Each row is a point on a landscape with many valleys, with its height.
From any point a ball rolls to the lowest of the 2 points nearest to it. It stops when none of these is lower. Distance is the straight distance between rows; heights are no part of it.
<540> h=5.84: [ -9 -26  13   7 -12 -17  14  12  14 -22  -2   3  19  13  -7   1  41   2
  11 -22 -21   0 -44   0  -4]
<1066> h=5.28: [ -9  -9  11  41  15  -7  -6 -32   3  -4   2  29  10  31  17   8  -4 -27
  26 -15 -10  13  43  32 -22]
<58> h=6.51: [ -1 -23   7 -20  39  23 -16   0   4  -2  -8   7   9  -8  20 -14  -1  -7
  27  -9 -38  27  37  26  27]
<1163> h=6.95: [ 37  12  23  12  18 -13   2 -16 -10  17  -1 -34 -15 -14  -4 -25   7  26
  -8   4   9 -15  27 -66  32]
<450> h=3.89: [ 42  41  -6  -1  14  -3 -21 -23 -16  11  -9 -24  -4  11  18  22  14  -3
  36  21   4   0  36   4  -4]
<1257> h=3.86: [ 36  44   7 -21   1  15 -10  -9  -9   3 -31   7 -23  10 -14  13  20  -8
  33 -14 -28  -9  -7 -31  -5]
<647> h=5.50: [-25  -8   0  20   2  10   8  52  -2   7  18  -5   2  -3   2   5  25  18
  17   5  -6 -10 -32  24 -25]
<885> h=5.34: [-10  16  19 -25   3   6  19  45  -8   2  16 -11 -11   8  25  12  20  -3
   4   4   6 -22 -19  20  -6]
<1772> h=2.64: [-37 -11  15  35  18  10 -15  12 -12  26   5  -6   4  -8   9 -25  19 -13
   6  17  45  25 -18  -5  -9]
<1421> h=3.81: [ -5  -5 -57   9  12   7  -8   7  -2  -6   4   8  16 -19 -20  -1 -28  11
 -31  29  -3  -1  10  46 -20]
<140> h=4.80: [-51   5  25 -24  -7 -24  28  29  -9 -20   4  -5  17  15   0  17 -20  -6
 -33  33 -28 -31  -7   6  -9]
<1191> h=5.86: [ 16 -18  21  38   8  29 -21  28  16  15  14  -7  -5 -32  26  -3  27  14
  18  -6  39 -11  13   8  15]
<735> h=5.58: [ -2   9 -35 -25 -12 -14 -17 -23  15 -22  15  -7  -8  15  -8  11 -10  -9
 -23   1 -10  10 -44  46 -22]
<1617> h=5.78: [ 18 -30  34  12  18  13 -11  -7   6 -14 -25  31   8  12  13  -9  18 -27
  25 -35 -21  -5  -2 -28  11]
<1400> h=8.13: [-20  32 -15 -38 -46  22  13  29  26   0  11   6 -27  -3 -15  21 -11 -14
 -17  14 -23 -42 -22  -6 -16]
<1920> h=6.52: [ 36  17   9   3  20  26  -2   7 -33   8 -25  10   3 -20  27 -22 -46 -15
  -3 -36  35  -4 -11 -15 -32]
<742> h=7.75: [-22 -18  23  33 -22  -3   5  43  -3 -11  -8  33  22  -3  11  18  10 -31
   3  28 -28 -37  -9 -10   5]
<656> h=4.08: [ 30  35 -11  20 -27   9  -3  -9   5 -10 -32  19 -16   8 -31  19  22   1
  26  -2 -40 -15  22 -28  -7]
<1043> h=5.72: [-12  23 -32 -41 -31   1  -9   9  26 -14  -1  20 -29  26 -14   9   2 -35
 -43  -1  -7 -45 -24  18 -12]
<593> h=6.23: [ 31 -12 -12  17  -3  35 -15  22  -6   2 -10  11  -3 -31  26 -19 -36  -4
   2 -30  14   0 -25  -4 -16]
<849> h=5.82: [ 15 -33 -11  29   5   8 -19 -12  -3  -1   0  21  12  -1   0   5   5 -10
   2  -4  10  -3  12   2   4]
<37> h=5.22: [-14   3  -4  12   0  -2  36  -8  18 -31 -17  -6  12  -4 -35  -8  12  22
  10  16 -53  13 -12 -40   4]
<1710> h=5.30: [-25  36   1 -40  21  -5  13   8  24 -28 -15 -11 -15  27  -8 -23  12 -22
  -8  -8 -20 -17 -16  10 -26]
<1573> h=6.78: [-20   6  -6   1 -13   6  32 -18  -5   8   7  18  -6 -28   4  19 -48  12
   4 -21  11  20  22  20 -23]
<1576> h=3.40: [ -7  24  -2 -19   2  -7  19 -43  -2   3  -4 -43  -5   7 -27   3 -22  23
   2  12   8  25  21 -13  -2]
<1145> h=6.93: [ 23  -4   0  -8  21  10 -20 -16 -34  20   6  -3   5 -17  23   7 -18 -17
 -21  37  54   8   9 -17  38]
<581> h=5.17: [  2 -22  -2 -24  14 -17  16  -5  41 -46   3 -20  10   9  13  -9  10  28
   5 -35 -23  12 -25  35   6]
<1505> h=3.53: [ 15   5 -11  29  17  11 -36   2   6   3  23 -46 -15 -28  12 -27  28  18
  23  31  40  21  18 -12  20]
<718> h=3.87: [ 12  19  -4  11 -15 -26  -7 -24 -10   6  15 -25 -20   3  21  15  17   8
  32   2  58  30  -8   8   3]
<964> h=5.02: [ -7   5  22 -18 -18 -20  41  -1  13 -51   0 -17  22  15  22  26 -11  11
  -4  -1 -32 -25 -27 -11 -14]
<910> h=3.16: [ 34  18   1  -9 -18   4 -17 -25   5  -7  27  -1 -44   1  29   0 -11 -26
  -2 -21  39  -9  27  -2 -17]
<1494> h=3.79: [ -5  46   1 -27   4   4  12  11 -12   6  28 -13 -34   0  18   6  21 -12
  -6  26  27 -22  34  -3 -12]
<1049> h=2.03: [ 17 -24   7  31  11   7  -3  -8 -15  14  -7  28  -4 -16 -18 -33  -2  -2
 -19 -17  21 -10  26 -62  23]
<215> h=3.15: [ -1  -4   0  42 -16  -8  -8 -12 -10  -8  23  -5  11  10  19  13   2 -16
  14   9   1  11 -29   2 -44]
<926> h=3.91: [  1  -3 -12  -5  20  24 -31   7  -1  25  15 -21  -8 -21 -16 -21  43  13
  23  32   6  26  16 -17  30]
<610> h=1.80: [-25   3   1 -18  13 -21   1   3  12   0  21 -12 -12  40  11   7  43 -18
   2   4   5  -8  23  44   4]
<1481> h=6.69: [-10  -7 -12  26 -13   8  30  12   6 -17  -4  10  -4 -24  -8 -15 -40  15
 -12 -20  -5  -5  17   8 -30]
<1852> h=7.00: [ 23   0 -20  23 -23   3 -18 -32  -4  17   9  28  -6 -20 -18  12 -30  11
  22 -35 -20  41 -24  36 -12]
<1449> h=3.57: [-15 -14  16  48 -14 -13 -51  -5 -20   6  32   4  21  33  24  15   6 -36
  -2   7   6  -2 -34  13 -46]
<1553> h=7.21: [ -2 -23 -11  40 -18   1  -6   7   4   0   8  32   4  -4  -2  -9 -15  -4
 -15 -35  13  -3 -37  18 -35]
<850> h=3.10: [ 16  33 -11  13  -6  14 -24 -12   2  14  33 -38 -29 -25  24 -10  15   2
  42   6  15  31  27   0   0]
<114> h=4.70: [  2   9 -17   5   0  -1 -33 -48 -32  11 -26   3  21   4 -40  -1  -7 -11
   4  -1   7  36 -42  -3 -28]
<801> h=6.43: [-27 -22   4 -32  25  16  -6  -8  -9  23   3   7   9 -11  17  -9 -16 -12
   6  -5  -2  41  23  15  25]
<301> h=6.57: [ -4 -26   8  -6  18  25   2  20  24 -24 -25  18  15 -15  18 -18 -22  -3
   8 -23 -48   1  29  19  10]
<271> h=4.23: [  5  41 -22  28 -21   2  12 -24   4 -25 -27  15 -15  19 -40  11  15   5
   6   2 -28 -15  -1 -16 -43]
<1016> h=6.68: [ -7  12   4 -15  19 -15   8  -7  17   4  -2  -2 -19  19 -40 -24  51  19
   4  -7   7  -5  22 -36  27]
<815> h=8.28: [ 14  -1 -33 -37  -9   9 -18 -24  23  24  -3 -29 -10 -10 -36  -5 -33  20
 -26  10  -2  22  20 -14  24]
<366> h=1.51: [  8 -15  11  11  -8  -4  20  -2   8   1 -20  21 -12  -2  -4 -28 -26   2
 -24 -44  27 -12  37 -29   6]
<715> h=7.67: [ 42   6  15  19 -15 -16 -10  -7 -33  25   4  -3 -16 -20  38  12 -27   9
  23 -13  61  17  26   1  23]
<1334> h=4.35: [-23 -16   1  -3  30  12 -13  46 -13  26   9  14  -3  13  -3 -26  51 -14
 -15  26  25 -15   3  -2  18]
<231> h=7.50: [  3  -3   6  30 -21 -19 -16  17 -22   4  -4  35   0  36  -6   4  31 -28
   4 -22  -6 -22 -60   3 -22]
<731> h=6.04: [ 17 -23 -18   9 -17  -1   0  -3   7  -5   9  12  -5  -5 -20  13  21  10
   2  13  -6 -10  20 -18  20]
<1446> h=1.63: [-20  -2  10 -38  12  -9  19   2  18   3   8  13 -21  31  12  -4  16 -22
 -11 -18   8   3  34  25  16]
<365> h=2.35: [ 37  27 -12 -28  19  -4  -9 -21  23 -46 -28  19  13  18  14   7  -7 -13
   6 -19 -32 -20 -11  49  -9]
<1648> h=6.17: [ 52  -6 -12  -4  14  -1   6  31  12 -11 -28   4   5  11  -6   0  26  33
   7 -16 -17 -39  28  -3  35]
<535> h=5.68: [ -2 -33  -6  33  18 -19   7  20   4 -10 -13  35  23   7 -15  -1  16  13
  -7 -24  -3  -3 -17  59   8]
<762> h=4.44: [ 28   4 -31 -15  -7 -11 -34 -53 -15  31 -27 -15  -1   5 -31   1   4  -2
   3  -3  15  33 -18 -16  11]
<1779> h=5.32: [-15 -19  -9  -3  12 -15  -2  12  33 -49 -13  -2  26  12   5 -19   3 -14
 -23  11 -42 -12 -18  36 -16]
<76> h=2.98: [ 39  14 -47   6  12   8 -28 -20  24 -26 -23  -6   7   9  -8 -31 -21  13
  -4 -25 -10   3  -2  18 -28]
<829> h=3.84: [  8   2  33  13  24  31 -24  -6 -18  15   2 -22  16   0  37  17  34  -4
  50   5  18  18  -4   9   3]
<398> h=7.13: [ 24 -23 -20  19 -29  -2   4   4 -14  44   3  11  -2 -30 -14  11 -12  42
   5  -8  -6   8  52 -12  26]
<329> h=2.77: [ 55   2 -18  -2   6  -3  -5 -26  16 -28 -33 -18   7  12 -10 -20 -33   9
 -23 -19   2 -10   4 -17 -19]
<1195> h=3.34: [  6  18 -32  -8  12  25 -34 -10  19   0 -18  11 -22   6 -25 -31   5 -22
   4  -2 -39   7  23 -16 -11]
<6> h=7.10: [  1  -7 -11  41 -19  -5  15 -21  -2   7  -8  50   1 -14 -23  -9 -24   6
   7 -46  -4  27 -14  30 -27]
<1317> h=5.76: [  8 -25  -2  30 -10 -10   6  22  14 -19  -8  29  15   3  -2   5  23  19
  21 -33 -34  -3 -39  35  -2]
<95> h=5.24: [-16   1   3 -29  37 -11  13  10  27 -34 -21  -1  13  23 -11 -28  10  -6
 -19 -18  -3  -9  -6  33 -11]
<626> h=5.42: [-29 -47 -16  -9  -5 -21   2   8  23 -25  26  -4  15  10   4 -15  12   3
 -24   5 -19   9 -20  30  -6]
<363> h=5.16: [ 10 -13  32  -6  -1   9  22  36   3  -8  17 -18  -8  -3  23  -3  22   5
   1  -8  31 -25 -22 -23   4]
<1626> h=7.35: [ -2 -28  10  35 -18 -17 -20  35  -2  -4  25  20   9  17  14   7   7 -16
   1 -35   0 -14 -67  25 -18]
<478> h=1.24: [ -8 -18  17  -4   0   5  28  -6  26 -17   5  23 -20  13  24 -20 -21 -28
 -13 -45   9 -12  40 -12  -6]
<1397> h=6.34: [-40 -33   1   2  10  15  13  13 -10   0   9   6   7 -14  16  -8 -15  -3
   5  -6   1  19   3  21  11]
<1536> h=6.92: [  5 -12 -25   0 -34  -4 -17 -41  16  -1   2  20   2  -5 -26  20 -24  -7
   2 -14 -34  29 -10  27  -1]
<1171> h=4.85: [-11   9  -9   4 -10 -19  -7 -25  -9  -9 -24  14  15  17 -56   7   0 -10
 -15  -2  -9  17 -49  20 -25]
<446> h=3.61: [ 14  33 -15 -12   3  10 -26 -17  -8   2 -18  12 -31  26 -15  -3  37 -33
   5   7 -11  -2   9 -24   0]
<960> h=1.45: [ -4   7   7 -42   5   7  14 -19  24   5  13   1 -31  10   8 -11  -3 -13
  -1 -30  -5   6  36 -20   8]
<781> h=5.36: [-35  23   9 -33  -4 -19  -7  27  23  -7 -14  17 -12  35  -8 -15  -6 -34
 -24 -18 -28 -18 -16  44 -44]
<1041> h=8.08: [ 23  45  -8 -13  -2  -9   4  -3  -9  45  -5 -50 -25 -18 -13 -15 -19  35
  -7  16  22  12  48 -21  21]
<1107> h=4.39: [-11 -32   1   8 -12 -11  17   1 -29   2 -23  28  28 -21 -23  22 -17  13
   2 -15 -15  13 -50  25   5]
<786> h=6.06: [-21  -6   0   1  -1  19   9  -7   6 -18 -29  30  10 -13 -40 -13 -32 -13
 -44  15 -33 -11  -8 -42  17]
<185> h=3.23: [-15  16  -6  -4  -3 -37  27 -48  -2  -7  -4 -26  19  11 -16  20 -21  29
 -15  18  31  30  -9   4  -5]
<1930> h=4.68: [-44  18   4 -19  -6  13  24  35  -1 -12 -11   8  10 -19  -1  17 -15  -5
   1  41 -37 -16   2   5   7]
<617> h=6.88: [ 12   3   0 -55  13 -10   5  -4 -36  11  -3   6   9  17  15  41   4  -2
   2  -5  28   6 -21  26  23]
<203> h=5.43: [-32  55   9   1  -6   1  18  27   8 -10 -23  22   1  19 -26   4  -6 -18
 -12  -3 -34 -26 -23  27 -46]
<1702> h=4.97: [-19 -10  -2  -3   6  -6 -25  -8 -11  -2 -18  31   8  19 -19   7  22 -28
  10   4 -28  13 -34  32  -9]
<513> h=2.52: [ 35  15  -7 -27  19  -9   9 -33  18 -44 -43  -9  20  22  -3  12 -28   9
 -17  -8 -13 -24   8  12  -5]
<1673> h=2.54: [-27  -8   2  37  -9 -18  18  -8  -3  -6  10 -26  24 -22  36   6 -35  23
  17   4  27  32  -1  33 -22]
<692> h=3.00: [  7 -10 -11  -6 -11 -22  23 -50 -15  -1  10 -29  22 -12   4  40 -21  40
  15   7   6  29  -4   9  10]
<602> h=5.56: [ -7 -36 -17  24   0 -36  -4  12  15 -18  18   8  33  13   3  18   4  10
 -14   8  -1 -21 -13  50  -4]
<93> h=6.63: [-14  -5   7  11  -5  21  20  12  25 -32  -8  10  -7 -19  11 -13 -11   4
   6 -17 -31  -2  12 -12 -17]
<998> h=3.14: [ 11  11 -53  -6   9  20 -34 -12  28 -10  -9 -13 -13 -13 -15 -24   2   9
  18   3 -20  26  13  20 -16]
<726> h=6.91: [ 13   1  -8  21 -24  -1  15  -2 -13  33  15  12  -7 -27   5  20 -43  28
  26  -8   5  18  55  17 -11]
<1388> h=6.85: [-18   1   1 -20 -30   6  22 -28   8  -4  11  -1  -3 -12  -4  34 -32   2
   6 -11 -28  25   1   9  -5]
<1524> h=7.19: [ 33 -12  28 -12  24  -4 -11 -17 -12  11   9 -32  -7 -13  21 -14  22  16
   4   8  38   8   0 -36  43]
<1756> h=6.46: [-40 -48  12  18   2  -3   8  27  -9  15  26   1  18 -15  27  -2  -2   0
 -20  23  37   2  -1   3  24]
<1183> h=3.76: [ 14   8 -14 -29   5  27   0  20  -2 -12   0 -20 -10 -28  -4 -17   5  11
 -23  15   5  -8 -25 -53  13]
<732> h=4.58: [-16 -32  26   5   5   0  15 -24 -38  23 -21  23  34 -10  -8  22 -15   9
  10 -14  -8  29  -7   1  12]
<1106> h=6.15: [-41 -24  -7   7   3  20  -4  -4   7   5  -7  20  13 -20 -24 -18 -17 -21
 -27  31 -33  22   4 -14   3]
<930> h=7.96: [-11  35  12 -26   7  -7  20   1 -28  43  -6 -24 -18 -22 -26  -8 -20  34
 -12  18  40  25  15 -31  22]
<24> h=3.55: [ 21  21  25  27  10  -1 -23 -11 -10  21  17 -24  -5 -11  41  15  21   5
  58  -4  51  30  -9   7   8]
<241> h=5.98: [  3  -8  -1 -14 -16 -11  12 -25  24 -21 -36  18   9   3 -51   5  -8   2
 -34 -11 -30  -2  -2 -25  19]
<1349> h=7.89: [-28 -14   3  45 -46   8   5  48   8  -9  23  17  -7 -11   2   4  13 -14
   2   8 -31 -27  -4 -24 -23]
<192> h=5.49: [-13  49   7  19  -5  -5  27  40 -10  -7   1  39   0  17   2   9 -17   2
   8  -2 -27 -30 -13  49 -44]
<883> h=5.52: [-28 -11 -26 -44  -2 -22 -16   7  15 -17  25 -23  -1  17   7  -1  15   5
 -21  -4 -16   8 -43  60 -11]
<1695> h=4.56: [-19 -25   4  15  12  -6 -10  51  10  -4  17  -2   1  26  -2 -15  45  -2
 -27   7  38 -50   3   0   2]
<763> h=6.79: [ 29   2  15  17  17  -6   7  -2  17   2   7 -23 -21  -3 -19 -33  40  35
   8 -11  10 -16  46 -48  33]
<961> h=5.62: [ -9  40   7  30 -13 -16  -8  54 -19   7  26  15  10  26   7  11   8  -5
  14  10 -22 -35 -20  26 -57]
<956> h=4.37: [  8 -30 -23 -22 -34   7  -6  19   4 -11 -22  31  16 -22 -23  16  -8   8
 -31   4 -21 -23 -18 -10  39]
<415> h=4.18: [  0 -39 -19   6 -13   5   3  15 -23   0 -17  28  28 -16 -21   1 -20  12
 -38  -5   5  -1 -31 -11  17]
<1279> h=3.64: [ -9   6 -26  -3  21  -5   6   8 -11  -6   5  -4  27 -14  18  -2 -32   8
 -14  11  24   9  -9  66 -24]
<62> h=5.45: [ 12 -30  18   2  15  -8 -12  24  21 -32  10 -24  30  29  30  14  33  12
  -1   2  13 -37 -31  20  -1]
<948> h=6.94: [ -9 -14  11 -37 -20   4  -1 -44   9  -3   2  12  -8   3  -1  24 -16 -30
  -2  -4 -27  23 -15 -18  28]
<410> h=6.05: [-43  -6 -14  20 -23 -24 -15   6  11   3  41 -20 -10  28  -6  -7   7 -23
 -26  18   5  -2  -5   2 -42]
<1487> h=6.39: [-14  13  15 -32  15  23  -8   3 -31   9  16  16  -9  -3  27  22 -14 -39
  -3  29  -4   6  12   5  14]
<820> h=5.11: [ -4 -11   1 -29   3 -20  44  -7  27 -50 -13 -32  16  18   3   2  -2  29
 -18  -6 -28 -21 -23  12  -4]
<33> h=4.75: [ -3 -26  10  35  -1 -18   2  31  33 -30  24  -9   2  25   7  -1  28   4
 -18   6  21 -54  23   5  -7]
<1011> h=7.04: [-33   6   9 -45  13  -3  25   8 -27  15  -1  -6  15  -1   5  25  -5   2
  -6   2  -3  15 -28  42   6]
<251> h=7.84: [-16   5  11 -14 -16 -19  35   2 -22  27   8 -12  -7  -8 -19  -1  -5  36
  -8  -9  56   7   7 -24  17]
<1580> h=4.06: [ -2  24  -1   3  -8  20  10  23 -13  11  26  16 -27 -22  19  12   5 -16
  11   9   7 -20  40  12  -5]
<294> h=4.59: [-39   0   0 -20 -31   3  13  46  10  -7  -9  27   1  -3 -12  15  17   2
   6  29 -53 -21  -4  24  32]
<1934> h=5.61: [-31 -20  19  16   4 -10 -10  36   3   5  23  -6  11  19  20  13  47  -8
  29   9 -16  -2 -20  32  -3]
<785> h=7.03: [  5 -12  13 -39  -2   4 -11 -47   3  26   4   4 -16   2 -24   0 -20 -10
  -9 -13 -15  35  15 -35  51]
<1170> h=2.76: [ -6 -14 -22  -1  -9 -10  21 -31  -9  -8  21 -24  18 -27  19  21 -51  21
  -3   3  10  28 -24  29  -8]
<1902> h=3.11: [  8  16  12 -32  18  16  -3 -30   4  13 -38 -13   5  -8 -42 -15 -38   9
 -31   9 -42  11  25 -40  20]
<1233> h=7.43: [ 15  30   7  38   2  -3 -22   0 -24  34 -20  -1 -25 -13  35  -9 -29  -5
  35  -9  56  33  20  13   1]
<122> h=6.54: [  3  20  21  -7  30  26  24   1 -31   5 -30  -4  11 -11  12 -17 -35  -6
  -2 -18  21   9   4 -17 -18]
<1026> h=2.69: [ 27   6 -14  -6 -26  11 -18 -15  10   5  51 -22 -32 -20  27  12   6 -15
  19  -4  14   8  22  -1   1]
<279> h=8.03: [-21   6   2  -9 -34   4  10  31   3   5  21   7 -24  -6   3   5  16 -27
 -13  20 -23 -27  -8 -34 -10]
<1319> h=6.02: [ 41  -2  16 -13  32  -1  -8  10 -16   5 -32   0   8  16  -2  -3  34  15
  20 -21  12 -15   7 -15  27]
<387> h=7.20: [-48  16  -5 -38 -15 -10  24  -5  -7   3  21 -30  -6  13 -22  21  23  22
   3  27  -9  25 -26  11 -10]
<1180> h=3.99: [  2 -20 -17 -13  12  35 -12  16  16 -22   1 -15   2 -27  10 -23   6 -11
  -3  24 -22   6 -37 -39   8]
<355> h=8.19: [ 20  24 -18 -29 -20   1 -10  -7  15  40  14 -39 -33 -15 -27  -8 -14  15
   6   5  -7  21  52  -4  16]
<1258> h=6.59: [-18  16   0   3   6  -8  26 -22  23   7   7  -2 -24   7 -50 -38   8  23
 -18  -3  -5  14  37 -47  12]
<1218> h=4.50: [-23  -7  -5 -17 -51   2  10  17  20   0  -1  31   2 -13 -17  20   1 -12
 -18  26 -42 -16 -21 -12  43]
<551> h=3.01: [ 46  16 -25 -25   0   2  -4 -26  14 -14 -20 -51  -1  -5   2 -27 -37  30
 -19 -10  24   1   7 -10   1]
<1952> h=3.60: [  2  43   1  -2  10  -4  13 -35 -11  -7  -7 -10   2  11  -3  20  -1   9
  20  16  -1   5  33  -5 -20]
<1773> h=5.33: [ 23  -6 -11  -7  39   5  -8  19  27 -42  -5 -24  23   4  38  -7   7   8
  -3 -12  11 -20 -22  38 -10]
<1205> h=4.94: [  8 -30   6  18 -21 -10  19  38  26 -29  23   5 -11   6   8   2  39  10
 -11 -16   6 -45 -17 -20  11]
<1485> h=5.57: [  6 -33  27  19  28  -2 -12  16  24 -12  18 -27  25  12  31   5  42  24
  -3   0  57 -22 -12  13   9]
<178> h=6.61: [ 18   4   4 -23  13  13 -17  -3 -34  19  15  14  -4   1  31  33  20 -28
  20   8  24  -8   6  13  21]
<1923> h=6.27: [-35 -12  -8  16 -12 -16  -5   7  12  13  48 -16 -16   2 -11 -18  37 -13
 -24  31  13 -12   3 -29  -5]
<1062> h=3.48: [ -4  32 -13 -10  12  11  13  -6 -14 -13   2 -29  14 -17  37   2 -39   6
  -9  24  39   3 -16  29 -27]
<1610> h=4.16: [  7  -9   0 -10  30  47 -12  21  11 -10   7 -15  10 -29  23 -30  -6  -4
   7  23 -27   4  23 -20  13]
<1700> h=4.79: [ -6 -14  23  34   6   3  31 -10 -31   8 -26  33  26  -3 -11  11  -7   8
  20  -1 -15   3  12 -17  -7]
<588> h=6.25: [-47 -27   7  -1  14   1   0  -5  -1  -2  -5  12  29 -16  -1  -1 -19 -23
 -22  19 -28  15 -11  31 -15]
<1186> h=5.85: [-37  21   8  20 -13 -17 -28  28  -3  16  33  -4 -13  30   7   4  21 -25
   4  13 -21 -15  -3   9 -53]
<976> h=2.81: [-19  12   9  49  -8 -10   6 -41  -4  -5  15 -19   6   0  36   8 -22  -1
  27   6   9  29 -11  17 -54]
<1362> h=6.20: [  2   8  21 -23  11  12   2 -18 -31   5  16   8   3   0  12  25  11 -32
 -17  44   0 -20   1 -39  24]
<669> h=5.25: [ 16 -12 -16 -31  33   3   7   3  13 -27  -1 -25  14  -5  16 -15  -4  25
   5  -8   1   9 -27  25   6]
<1725> h=5.54: [ 11 -31  23  45  13   6 -24 -31  -1   2 -12  34  16  11  21  11   2 -31
  31 -22   1  15  18  -2  -3]
<443> h=5.81: [ -4  12 -10 -14 -18 -17   7  -2  13  -5 -13  25  -4  24 -15  12   9 -18
 -14   3  -6 -33 -11   7  -1]
<904> h=6.19: [ 31  -5  -6 -21  -7  -7   9   2  18 -20  -5  -2   0  -1 -11  20   7  17
  11   2 -27 -24  20 -17  38]
<737> h=7.29: [ 34   1   9  -6  -7  -7  -3 -21 -46  37 -14   8   3  -6  15  19 -37  -7
  -8   4  43   6  23 -24  31]
<1696> h=7.42: [ 25   9  26 -23   6 -18  19 -12 -28   8  18 -14 -14   3  20  11  19  11
  -5   3  53  -6  -1 -38  45]
<652> h=4.17: [-10  -7 -28  -7  36  27 -24  29   2  17  -9   5  -4  -5 -13 -26  32  -8
   1  38   1   5   2  -1  15]
<1295> h=7.68: [ -9 -14  22  -6 -17 -17  30   5 -28  23  27   6 -20 -12   8   9   8  10
 -23  -2  66  -4   1 -33  39]
<1584> h=4.11: [ 31  13  13   7  36  12 -26 -27 -25  16 -12 -21   8   7  18   7  11 -13
  48  12   3  27  20  -9  12]
<1187> h=4.91: [-36   9  41 -12 -25 -37  29  25   6 -31   3 -11  19  28  24  25 -17   4
   1  11 -45 -42  -8   2 -18]
<217> h=3.98: [  0 -37 -38  -8   1   5   6  11  -3  -5 -11   3  14 -27 -26  -5 -25  25
 -32  12   0   5 -18  17  -6]
<327> h=2.32: [-22  -5  24  23   9   2  -5  11  14  13  18 -14 -10  16   7 -28  26 -17
   2 -17  34   0  12  -7 -15]
<1489> h=7.12: [ 29  15 -23  31 -16  -5 -23 -28 -18  42  -6  15 -12  -7  -3   4 -47  13
  19 -31  15  41  -8  31 -16]
<879> h=3.50: [ 15  51 -11  -5 -21   2  17 -12  -1  -8  25 -14 -41   3   7   6 -12 -14
  -5  -3  32 -23  25  -6 -28]
<272> h=5.89: [ 28 -22  37   6  22   8   0   9   4  -7 -27   9   3  13  -3 -28  31   7
  26 -40 -13  -4  13 -52  31]
<173> h=7.62: [-10 -12  14  19 -31 -20 -18  38  -5 -11 -13  38  12  36   7   5  29 -35
  -4   1 -29 -42 -43  -5  -6]
<468> h=7.28: [  7 -30  -4 -11 -31   0  20  -8   4  23  14  -1  -8 -35 -27  10 -25  37
  -3  -5 -23  14  32 -26  29]
<791> h=5.71: [  9 -46  17  22  17  24 -23  28  20   3  21  -9  11 -14  36  -9  13   1
  -4 -14  44  -2 -19  16  13]
<1364> h=7.27: [ 10  16 -11  20 -14   1 -28 -16 -10  40   6   1 -26 -23  23 -16 -32  -3
  34 -27  26  45  15  22 -13]
<974> h=7.11: [-19  19  -1 -57   7   4  27   3  -8   1  -1 -34 -10  -4 -14  27  -6  28
   9   0 -15  22 -17  18   8]
<376> h=7.14: [ -2  -6  12  -9 -19  -9   7 -39  13  47  18 -10 -20 -15 -34  -3 -19  20
  -7  -4 -15  26  34 -48  40]
<1534> h=6.66: [  0 -15  16  22  10   8 -10  15 -16  18  31  -4   5 -26  27  -1   2  -4
 -22  41  56  -5   9 -15  31]
<1100> h=6.03: [ 33  -8  12  29   9  34 -25  21  -3   3  -4   2  -4 -35  29 -13  -3   4
  33 -19   8   4   9 -12  -3]
<1976> h=2.53: [ 24 -16  -8  30  16  21  -9   8 -14  16 -18  23  11 -12 -21 -22  -3  -5
 -19  23  -9 -15  41 -51  22]
<1872> h=5.97: [ -3   4   8  -2  -7  -6   8 -11 -22   2  -2   7   2  17  -5  20  10 -22
 -20  12  21  -5 -17 -19  -7]
<1840> h=5.90: [ -1  26  -6 -22 -11   4   8   4   0   0 -40  27 -11   9 -54  11  -6  -4
 -10 -14 -15 -12  -4  -2   6]
<1653> h=6.42: [  5  18  25   5  20   9  26   0 -15  -1  -2 -25   5 -18  17 -30 -23  20
  15 -14  23  11  15 -35  -8]
<1476> h=5.74: [-32 -34  13   9  -4 -44  -9  29  11  -7  13   2  20  32  -5   9  49   7
   8   0 -32 -16 -37  25  -8]
<845> h=2.89: [ 27  11  13 -40  29  17   4   1  -3  21 -21 -29  -2 -12  -6 -25 -36   5
  -1  16 -46   4  41 -29  17]
<558> h=2.68: [ 32  14  -4 -25  -4  24  -5  -1   4  11 -34 -11  -1  -9  -4   2 -31   7
  15  -4 -47  -6  33  -3   7]
<356> h=4.98: [-19 -10  16  55  -2   2  26  15 -16 -12 -26  25  15   8 -19  -5  10   0
   3  -1 -17 -25   3 -24 -30]
<668> h=6.24: [ 22  -2  13  39   0   8  -1   4  -9  12  -3 -19   1 -30  19 -15  -4  30
  31 -13  23  12  14 -37  -9]
<1055> h=3.39: [ 29   9   1 -38  -2  15   6  -3 -17  18   7  -5 -13 -24 -18   2 -12   9
 -30  19  -5 -21  -4 -53  35]
<385> h=3.26: [ 14  30 -30 -12  -1   3  -1 -12   2  -5  -3 -24  -6 -13   9 -14 -39   7
 -19  21  51  12  11  -6 -13]
<586> h=5.12: [-19  -2   3  52 -11  -6  23   6  20 -28 -31  10  18   9 -30  -9  34  13
  23   4 -39  -5  -5 -25 -21]
<1217> h=6.47: [-30  21   3  12  -1 -10  23 -18  10   4  41 -17 -28 -11 -12 -26  22  12
  -6  20  19   6  26 -40   5]
<1368> h=5.64: [ 12  17 -31 -51 -19  11 -22 -12  24 -15 -13   4 -16  10 -20  10  -2 -24
 -26  -6 -14  -2 -47  28  -4]
<454> h=2.49: [ 45  37 -22 -20  19  13 -18 -12   7 -12 -29   7   7  13  -5   8 -17   7
  22 -13 -48  -2  18  31   3]
<340> h=5.10: [-12 -14   9  25   7 -17 -28  -9  17  -9   2  32  13  39   3   5  31 -31
  30 -10 -27   7   1  45 -13]
<857> h=2.97: [ 11  16  -8  -3  19  11  -5   3 -27  32  -8  15  -7 -19 -33 -12  -1   4
 -30  42  13 -18  19 -50  27]
<1685> h=2.05: [-35   4  30  31   8 -27  -8  -2  11   6  20 -15   1  50  27   1  33 -19
  12   1  30  -4  21  24 -19]
<711> h=3.12: [-22 -13  16  34   9  -6 -23  10 -29  29   9   5  10  18  26   7   5 -42
  -4  10  47   5 -27   3 -23]
<503> h=4.13: [  9  13  -7 -18  -5 -24 -26 -46 -14  27   3 -30 -20  13   4   6   8  -1
  12  15  44  38 -16  -1  17]

Call two points neighbours if one is among the 2 nearest of the other. Go from one point of each pair to the other, from neighbour to neighbour, staying as low as possible. Name the highest point that can't be avoided.
<1026> and <1673> => <58>
<1026> and <95> => <540>
<1673> and <24> => <1584>
<1673> and <478> => <1449>

For each start below, name the point where the ball stops.
<1016> => <95>
<1485> => <329>
<540> => <1026>
<956> => <329>
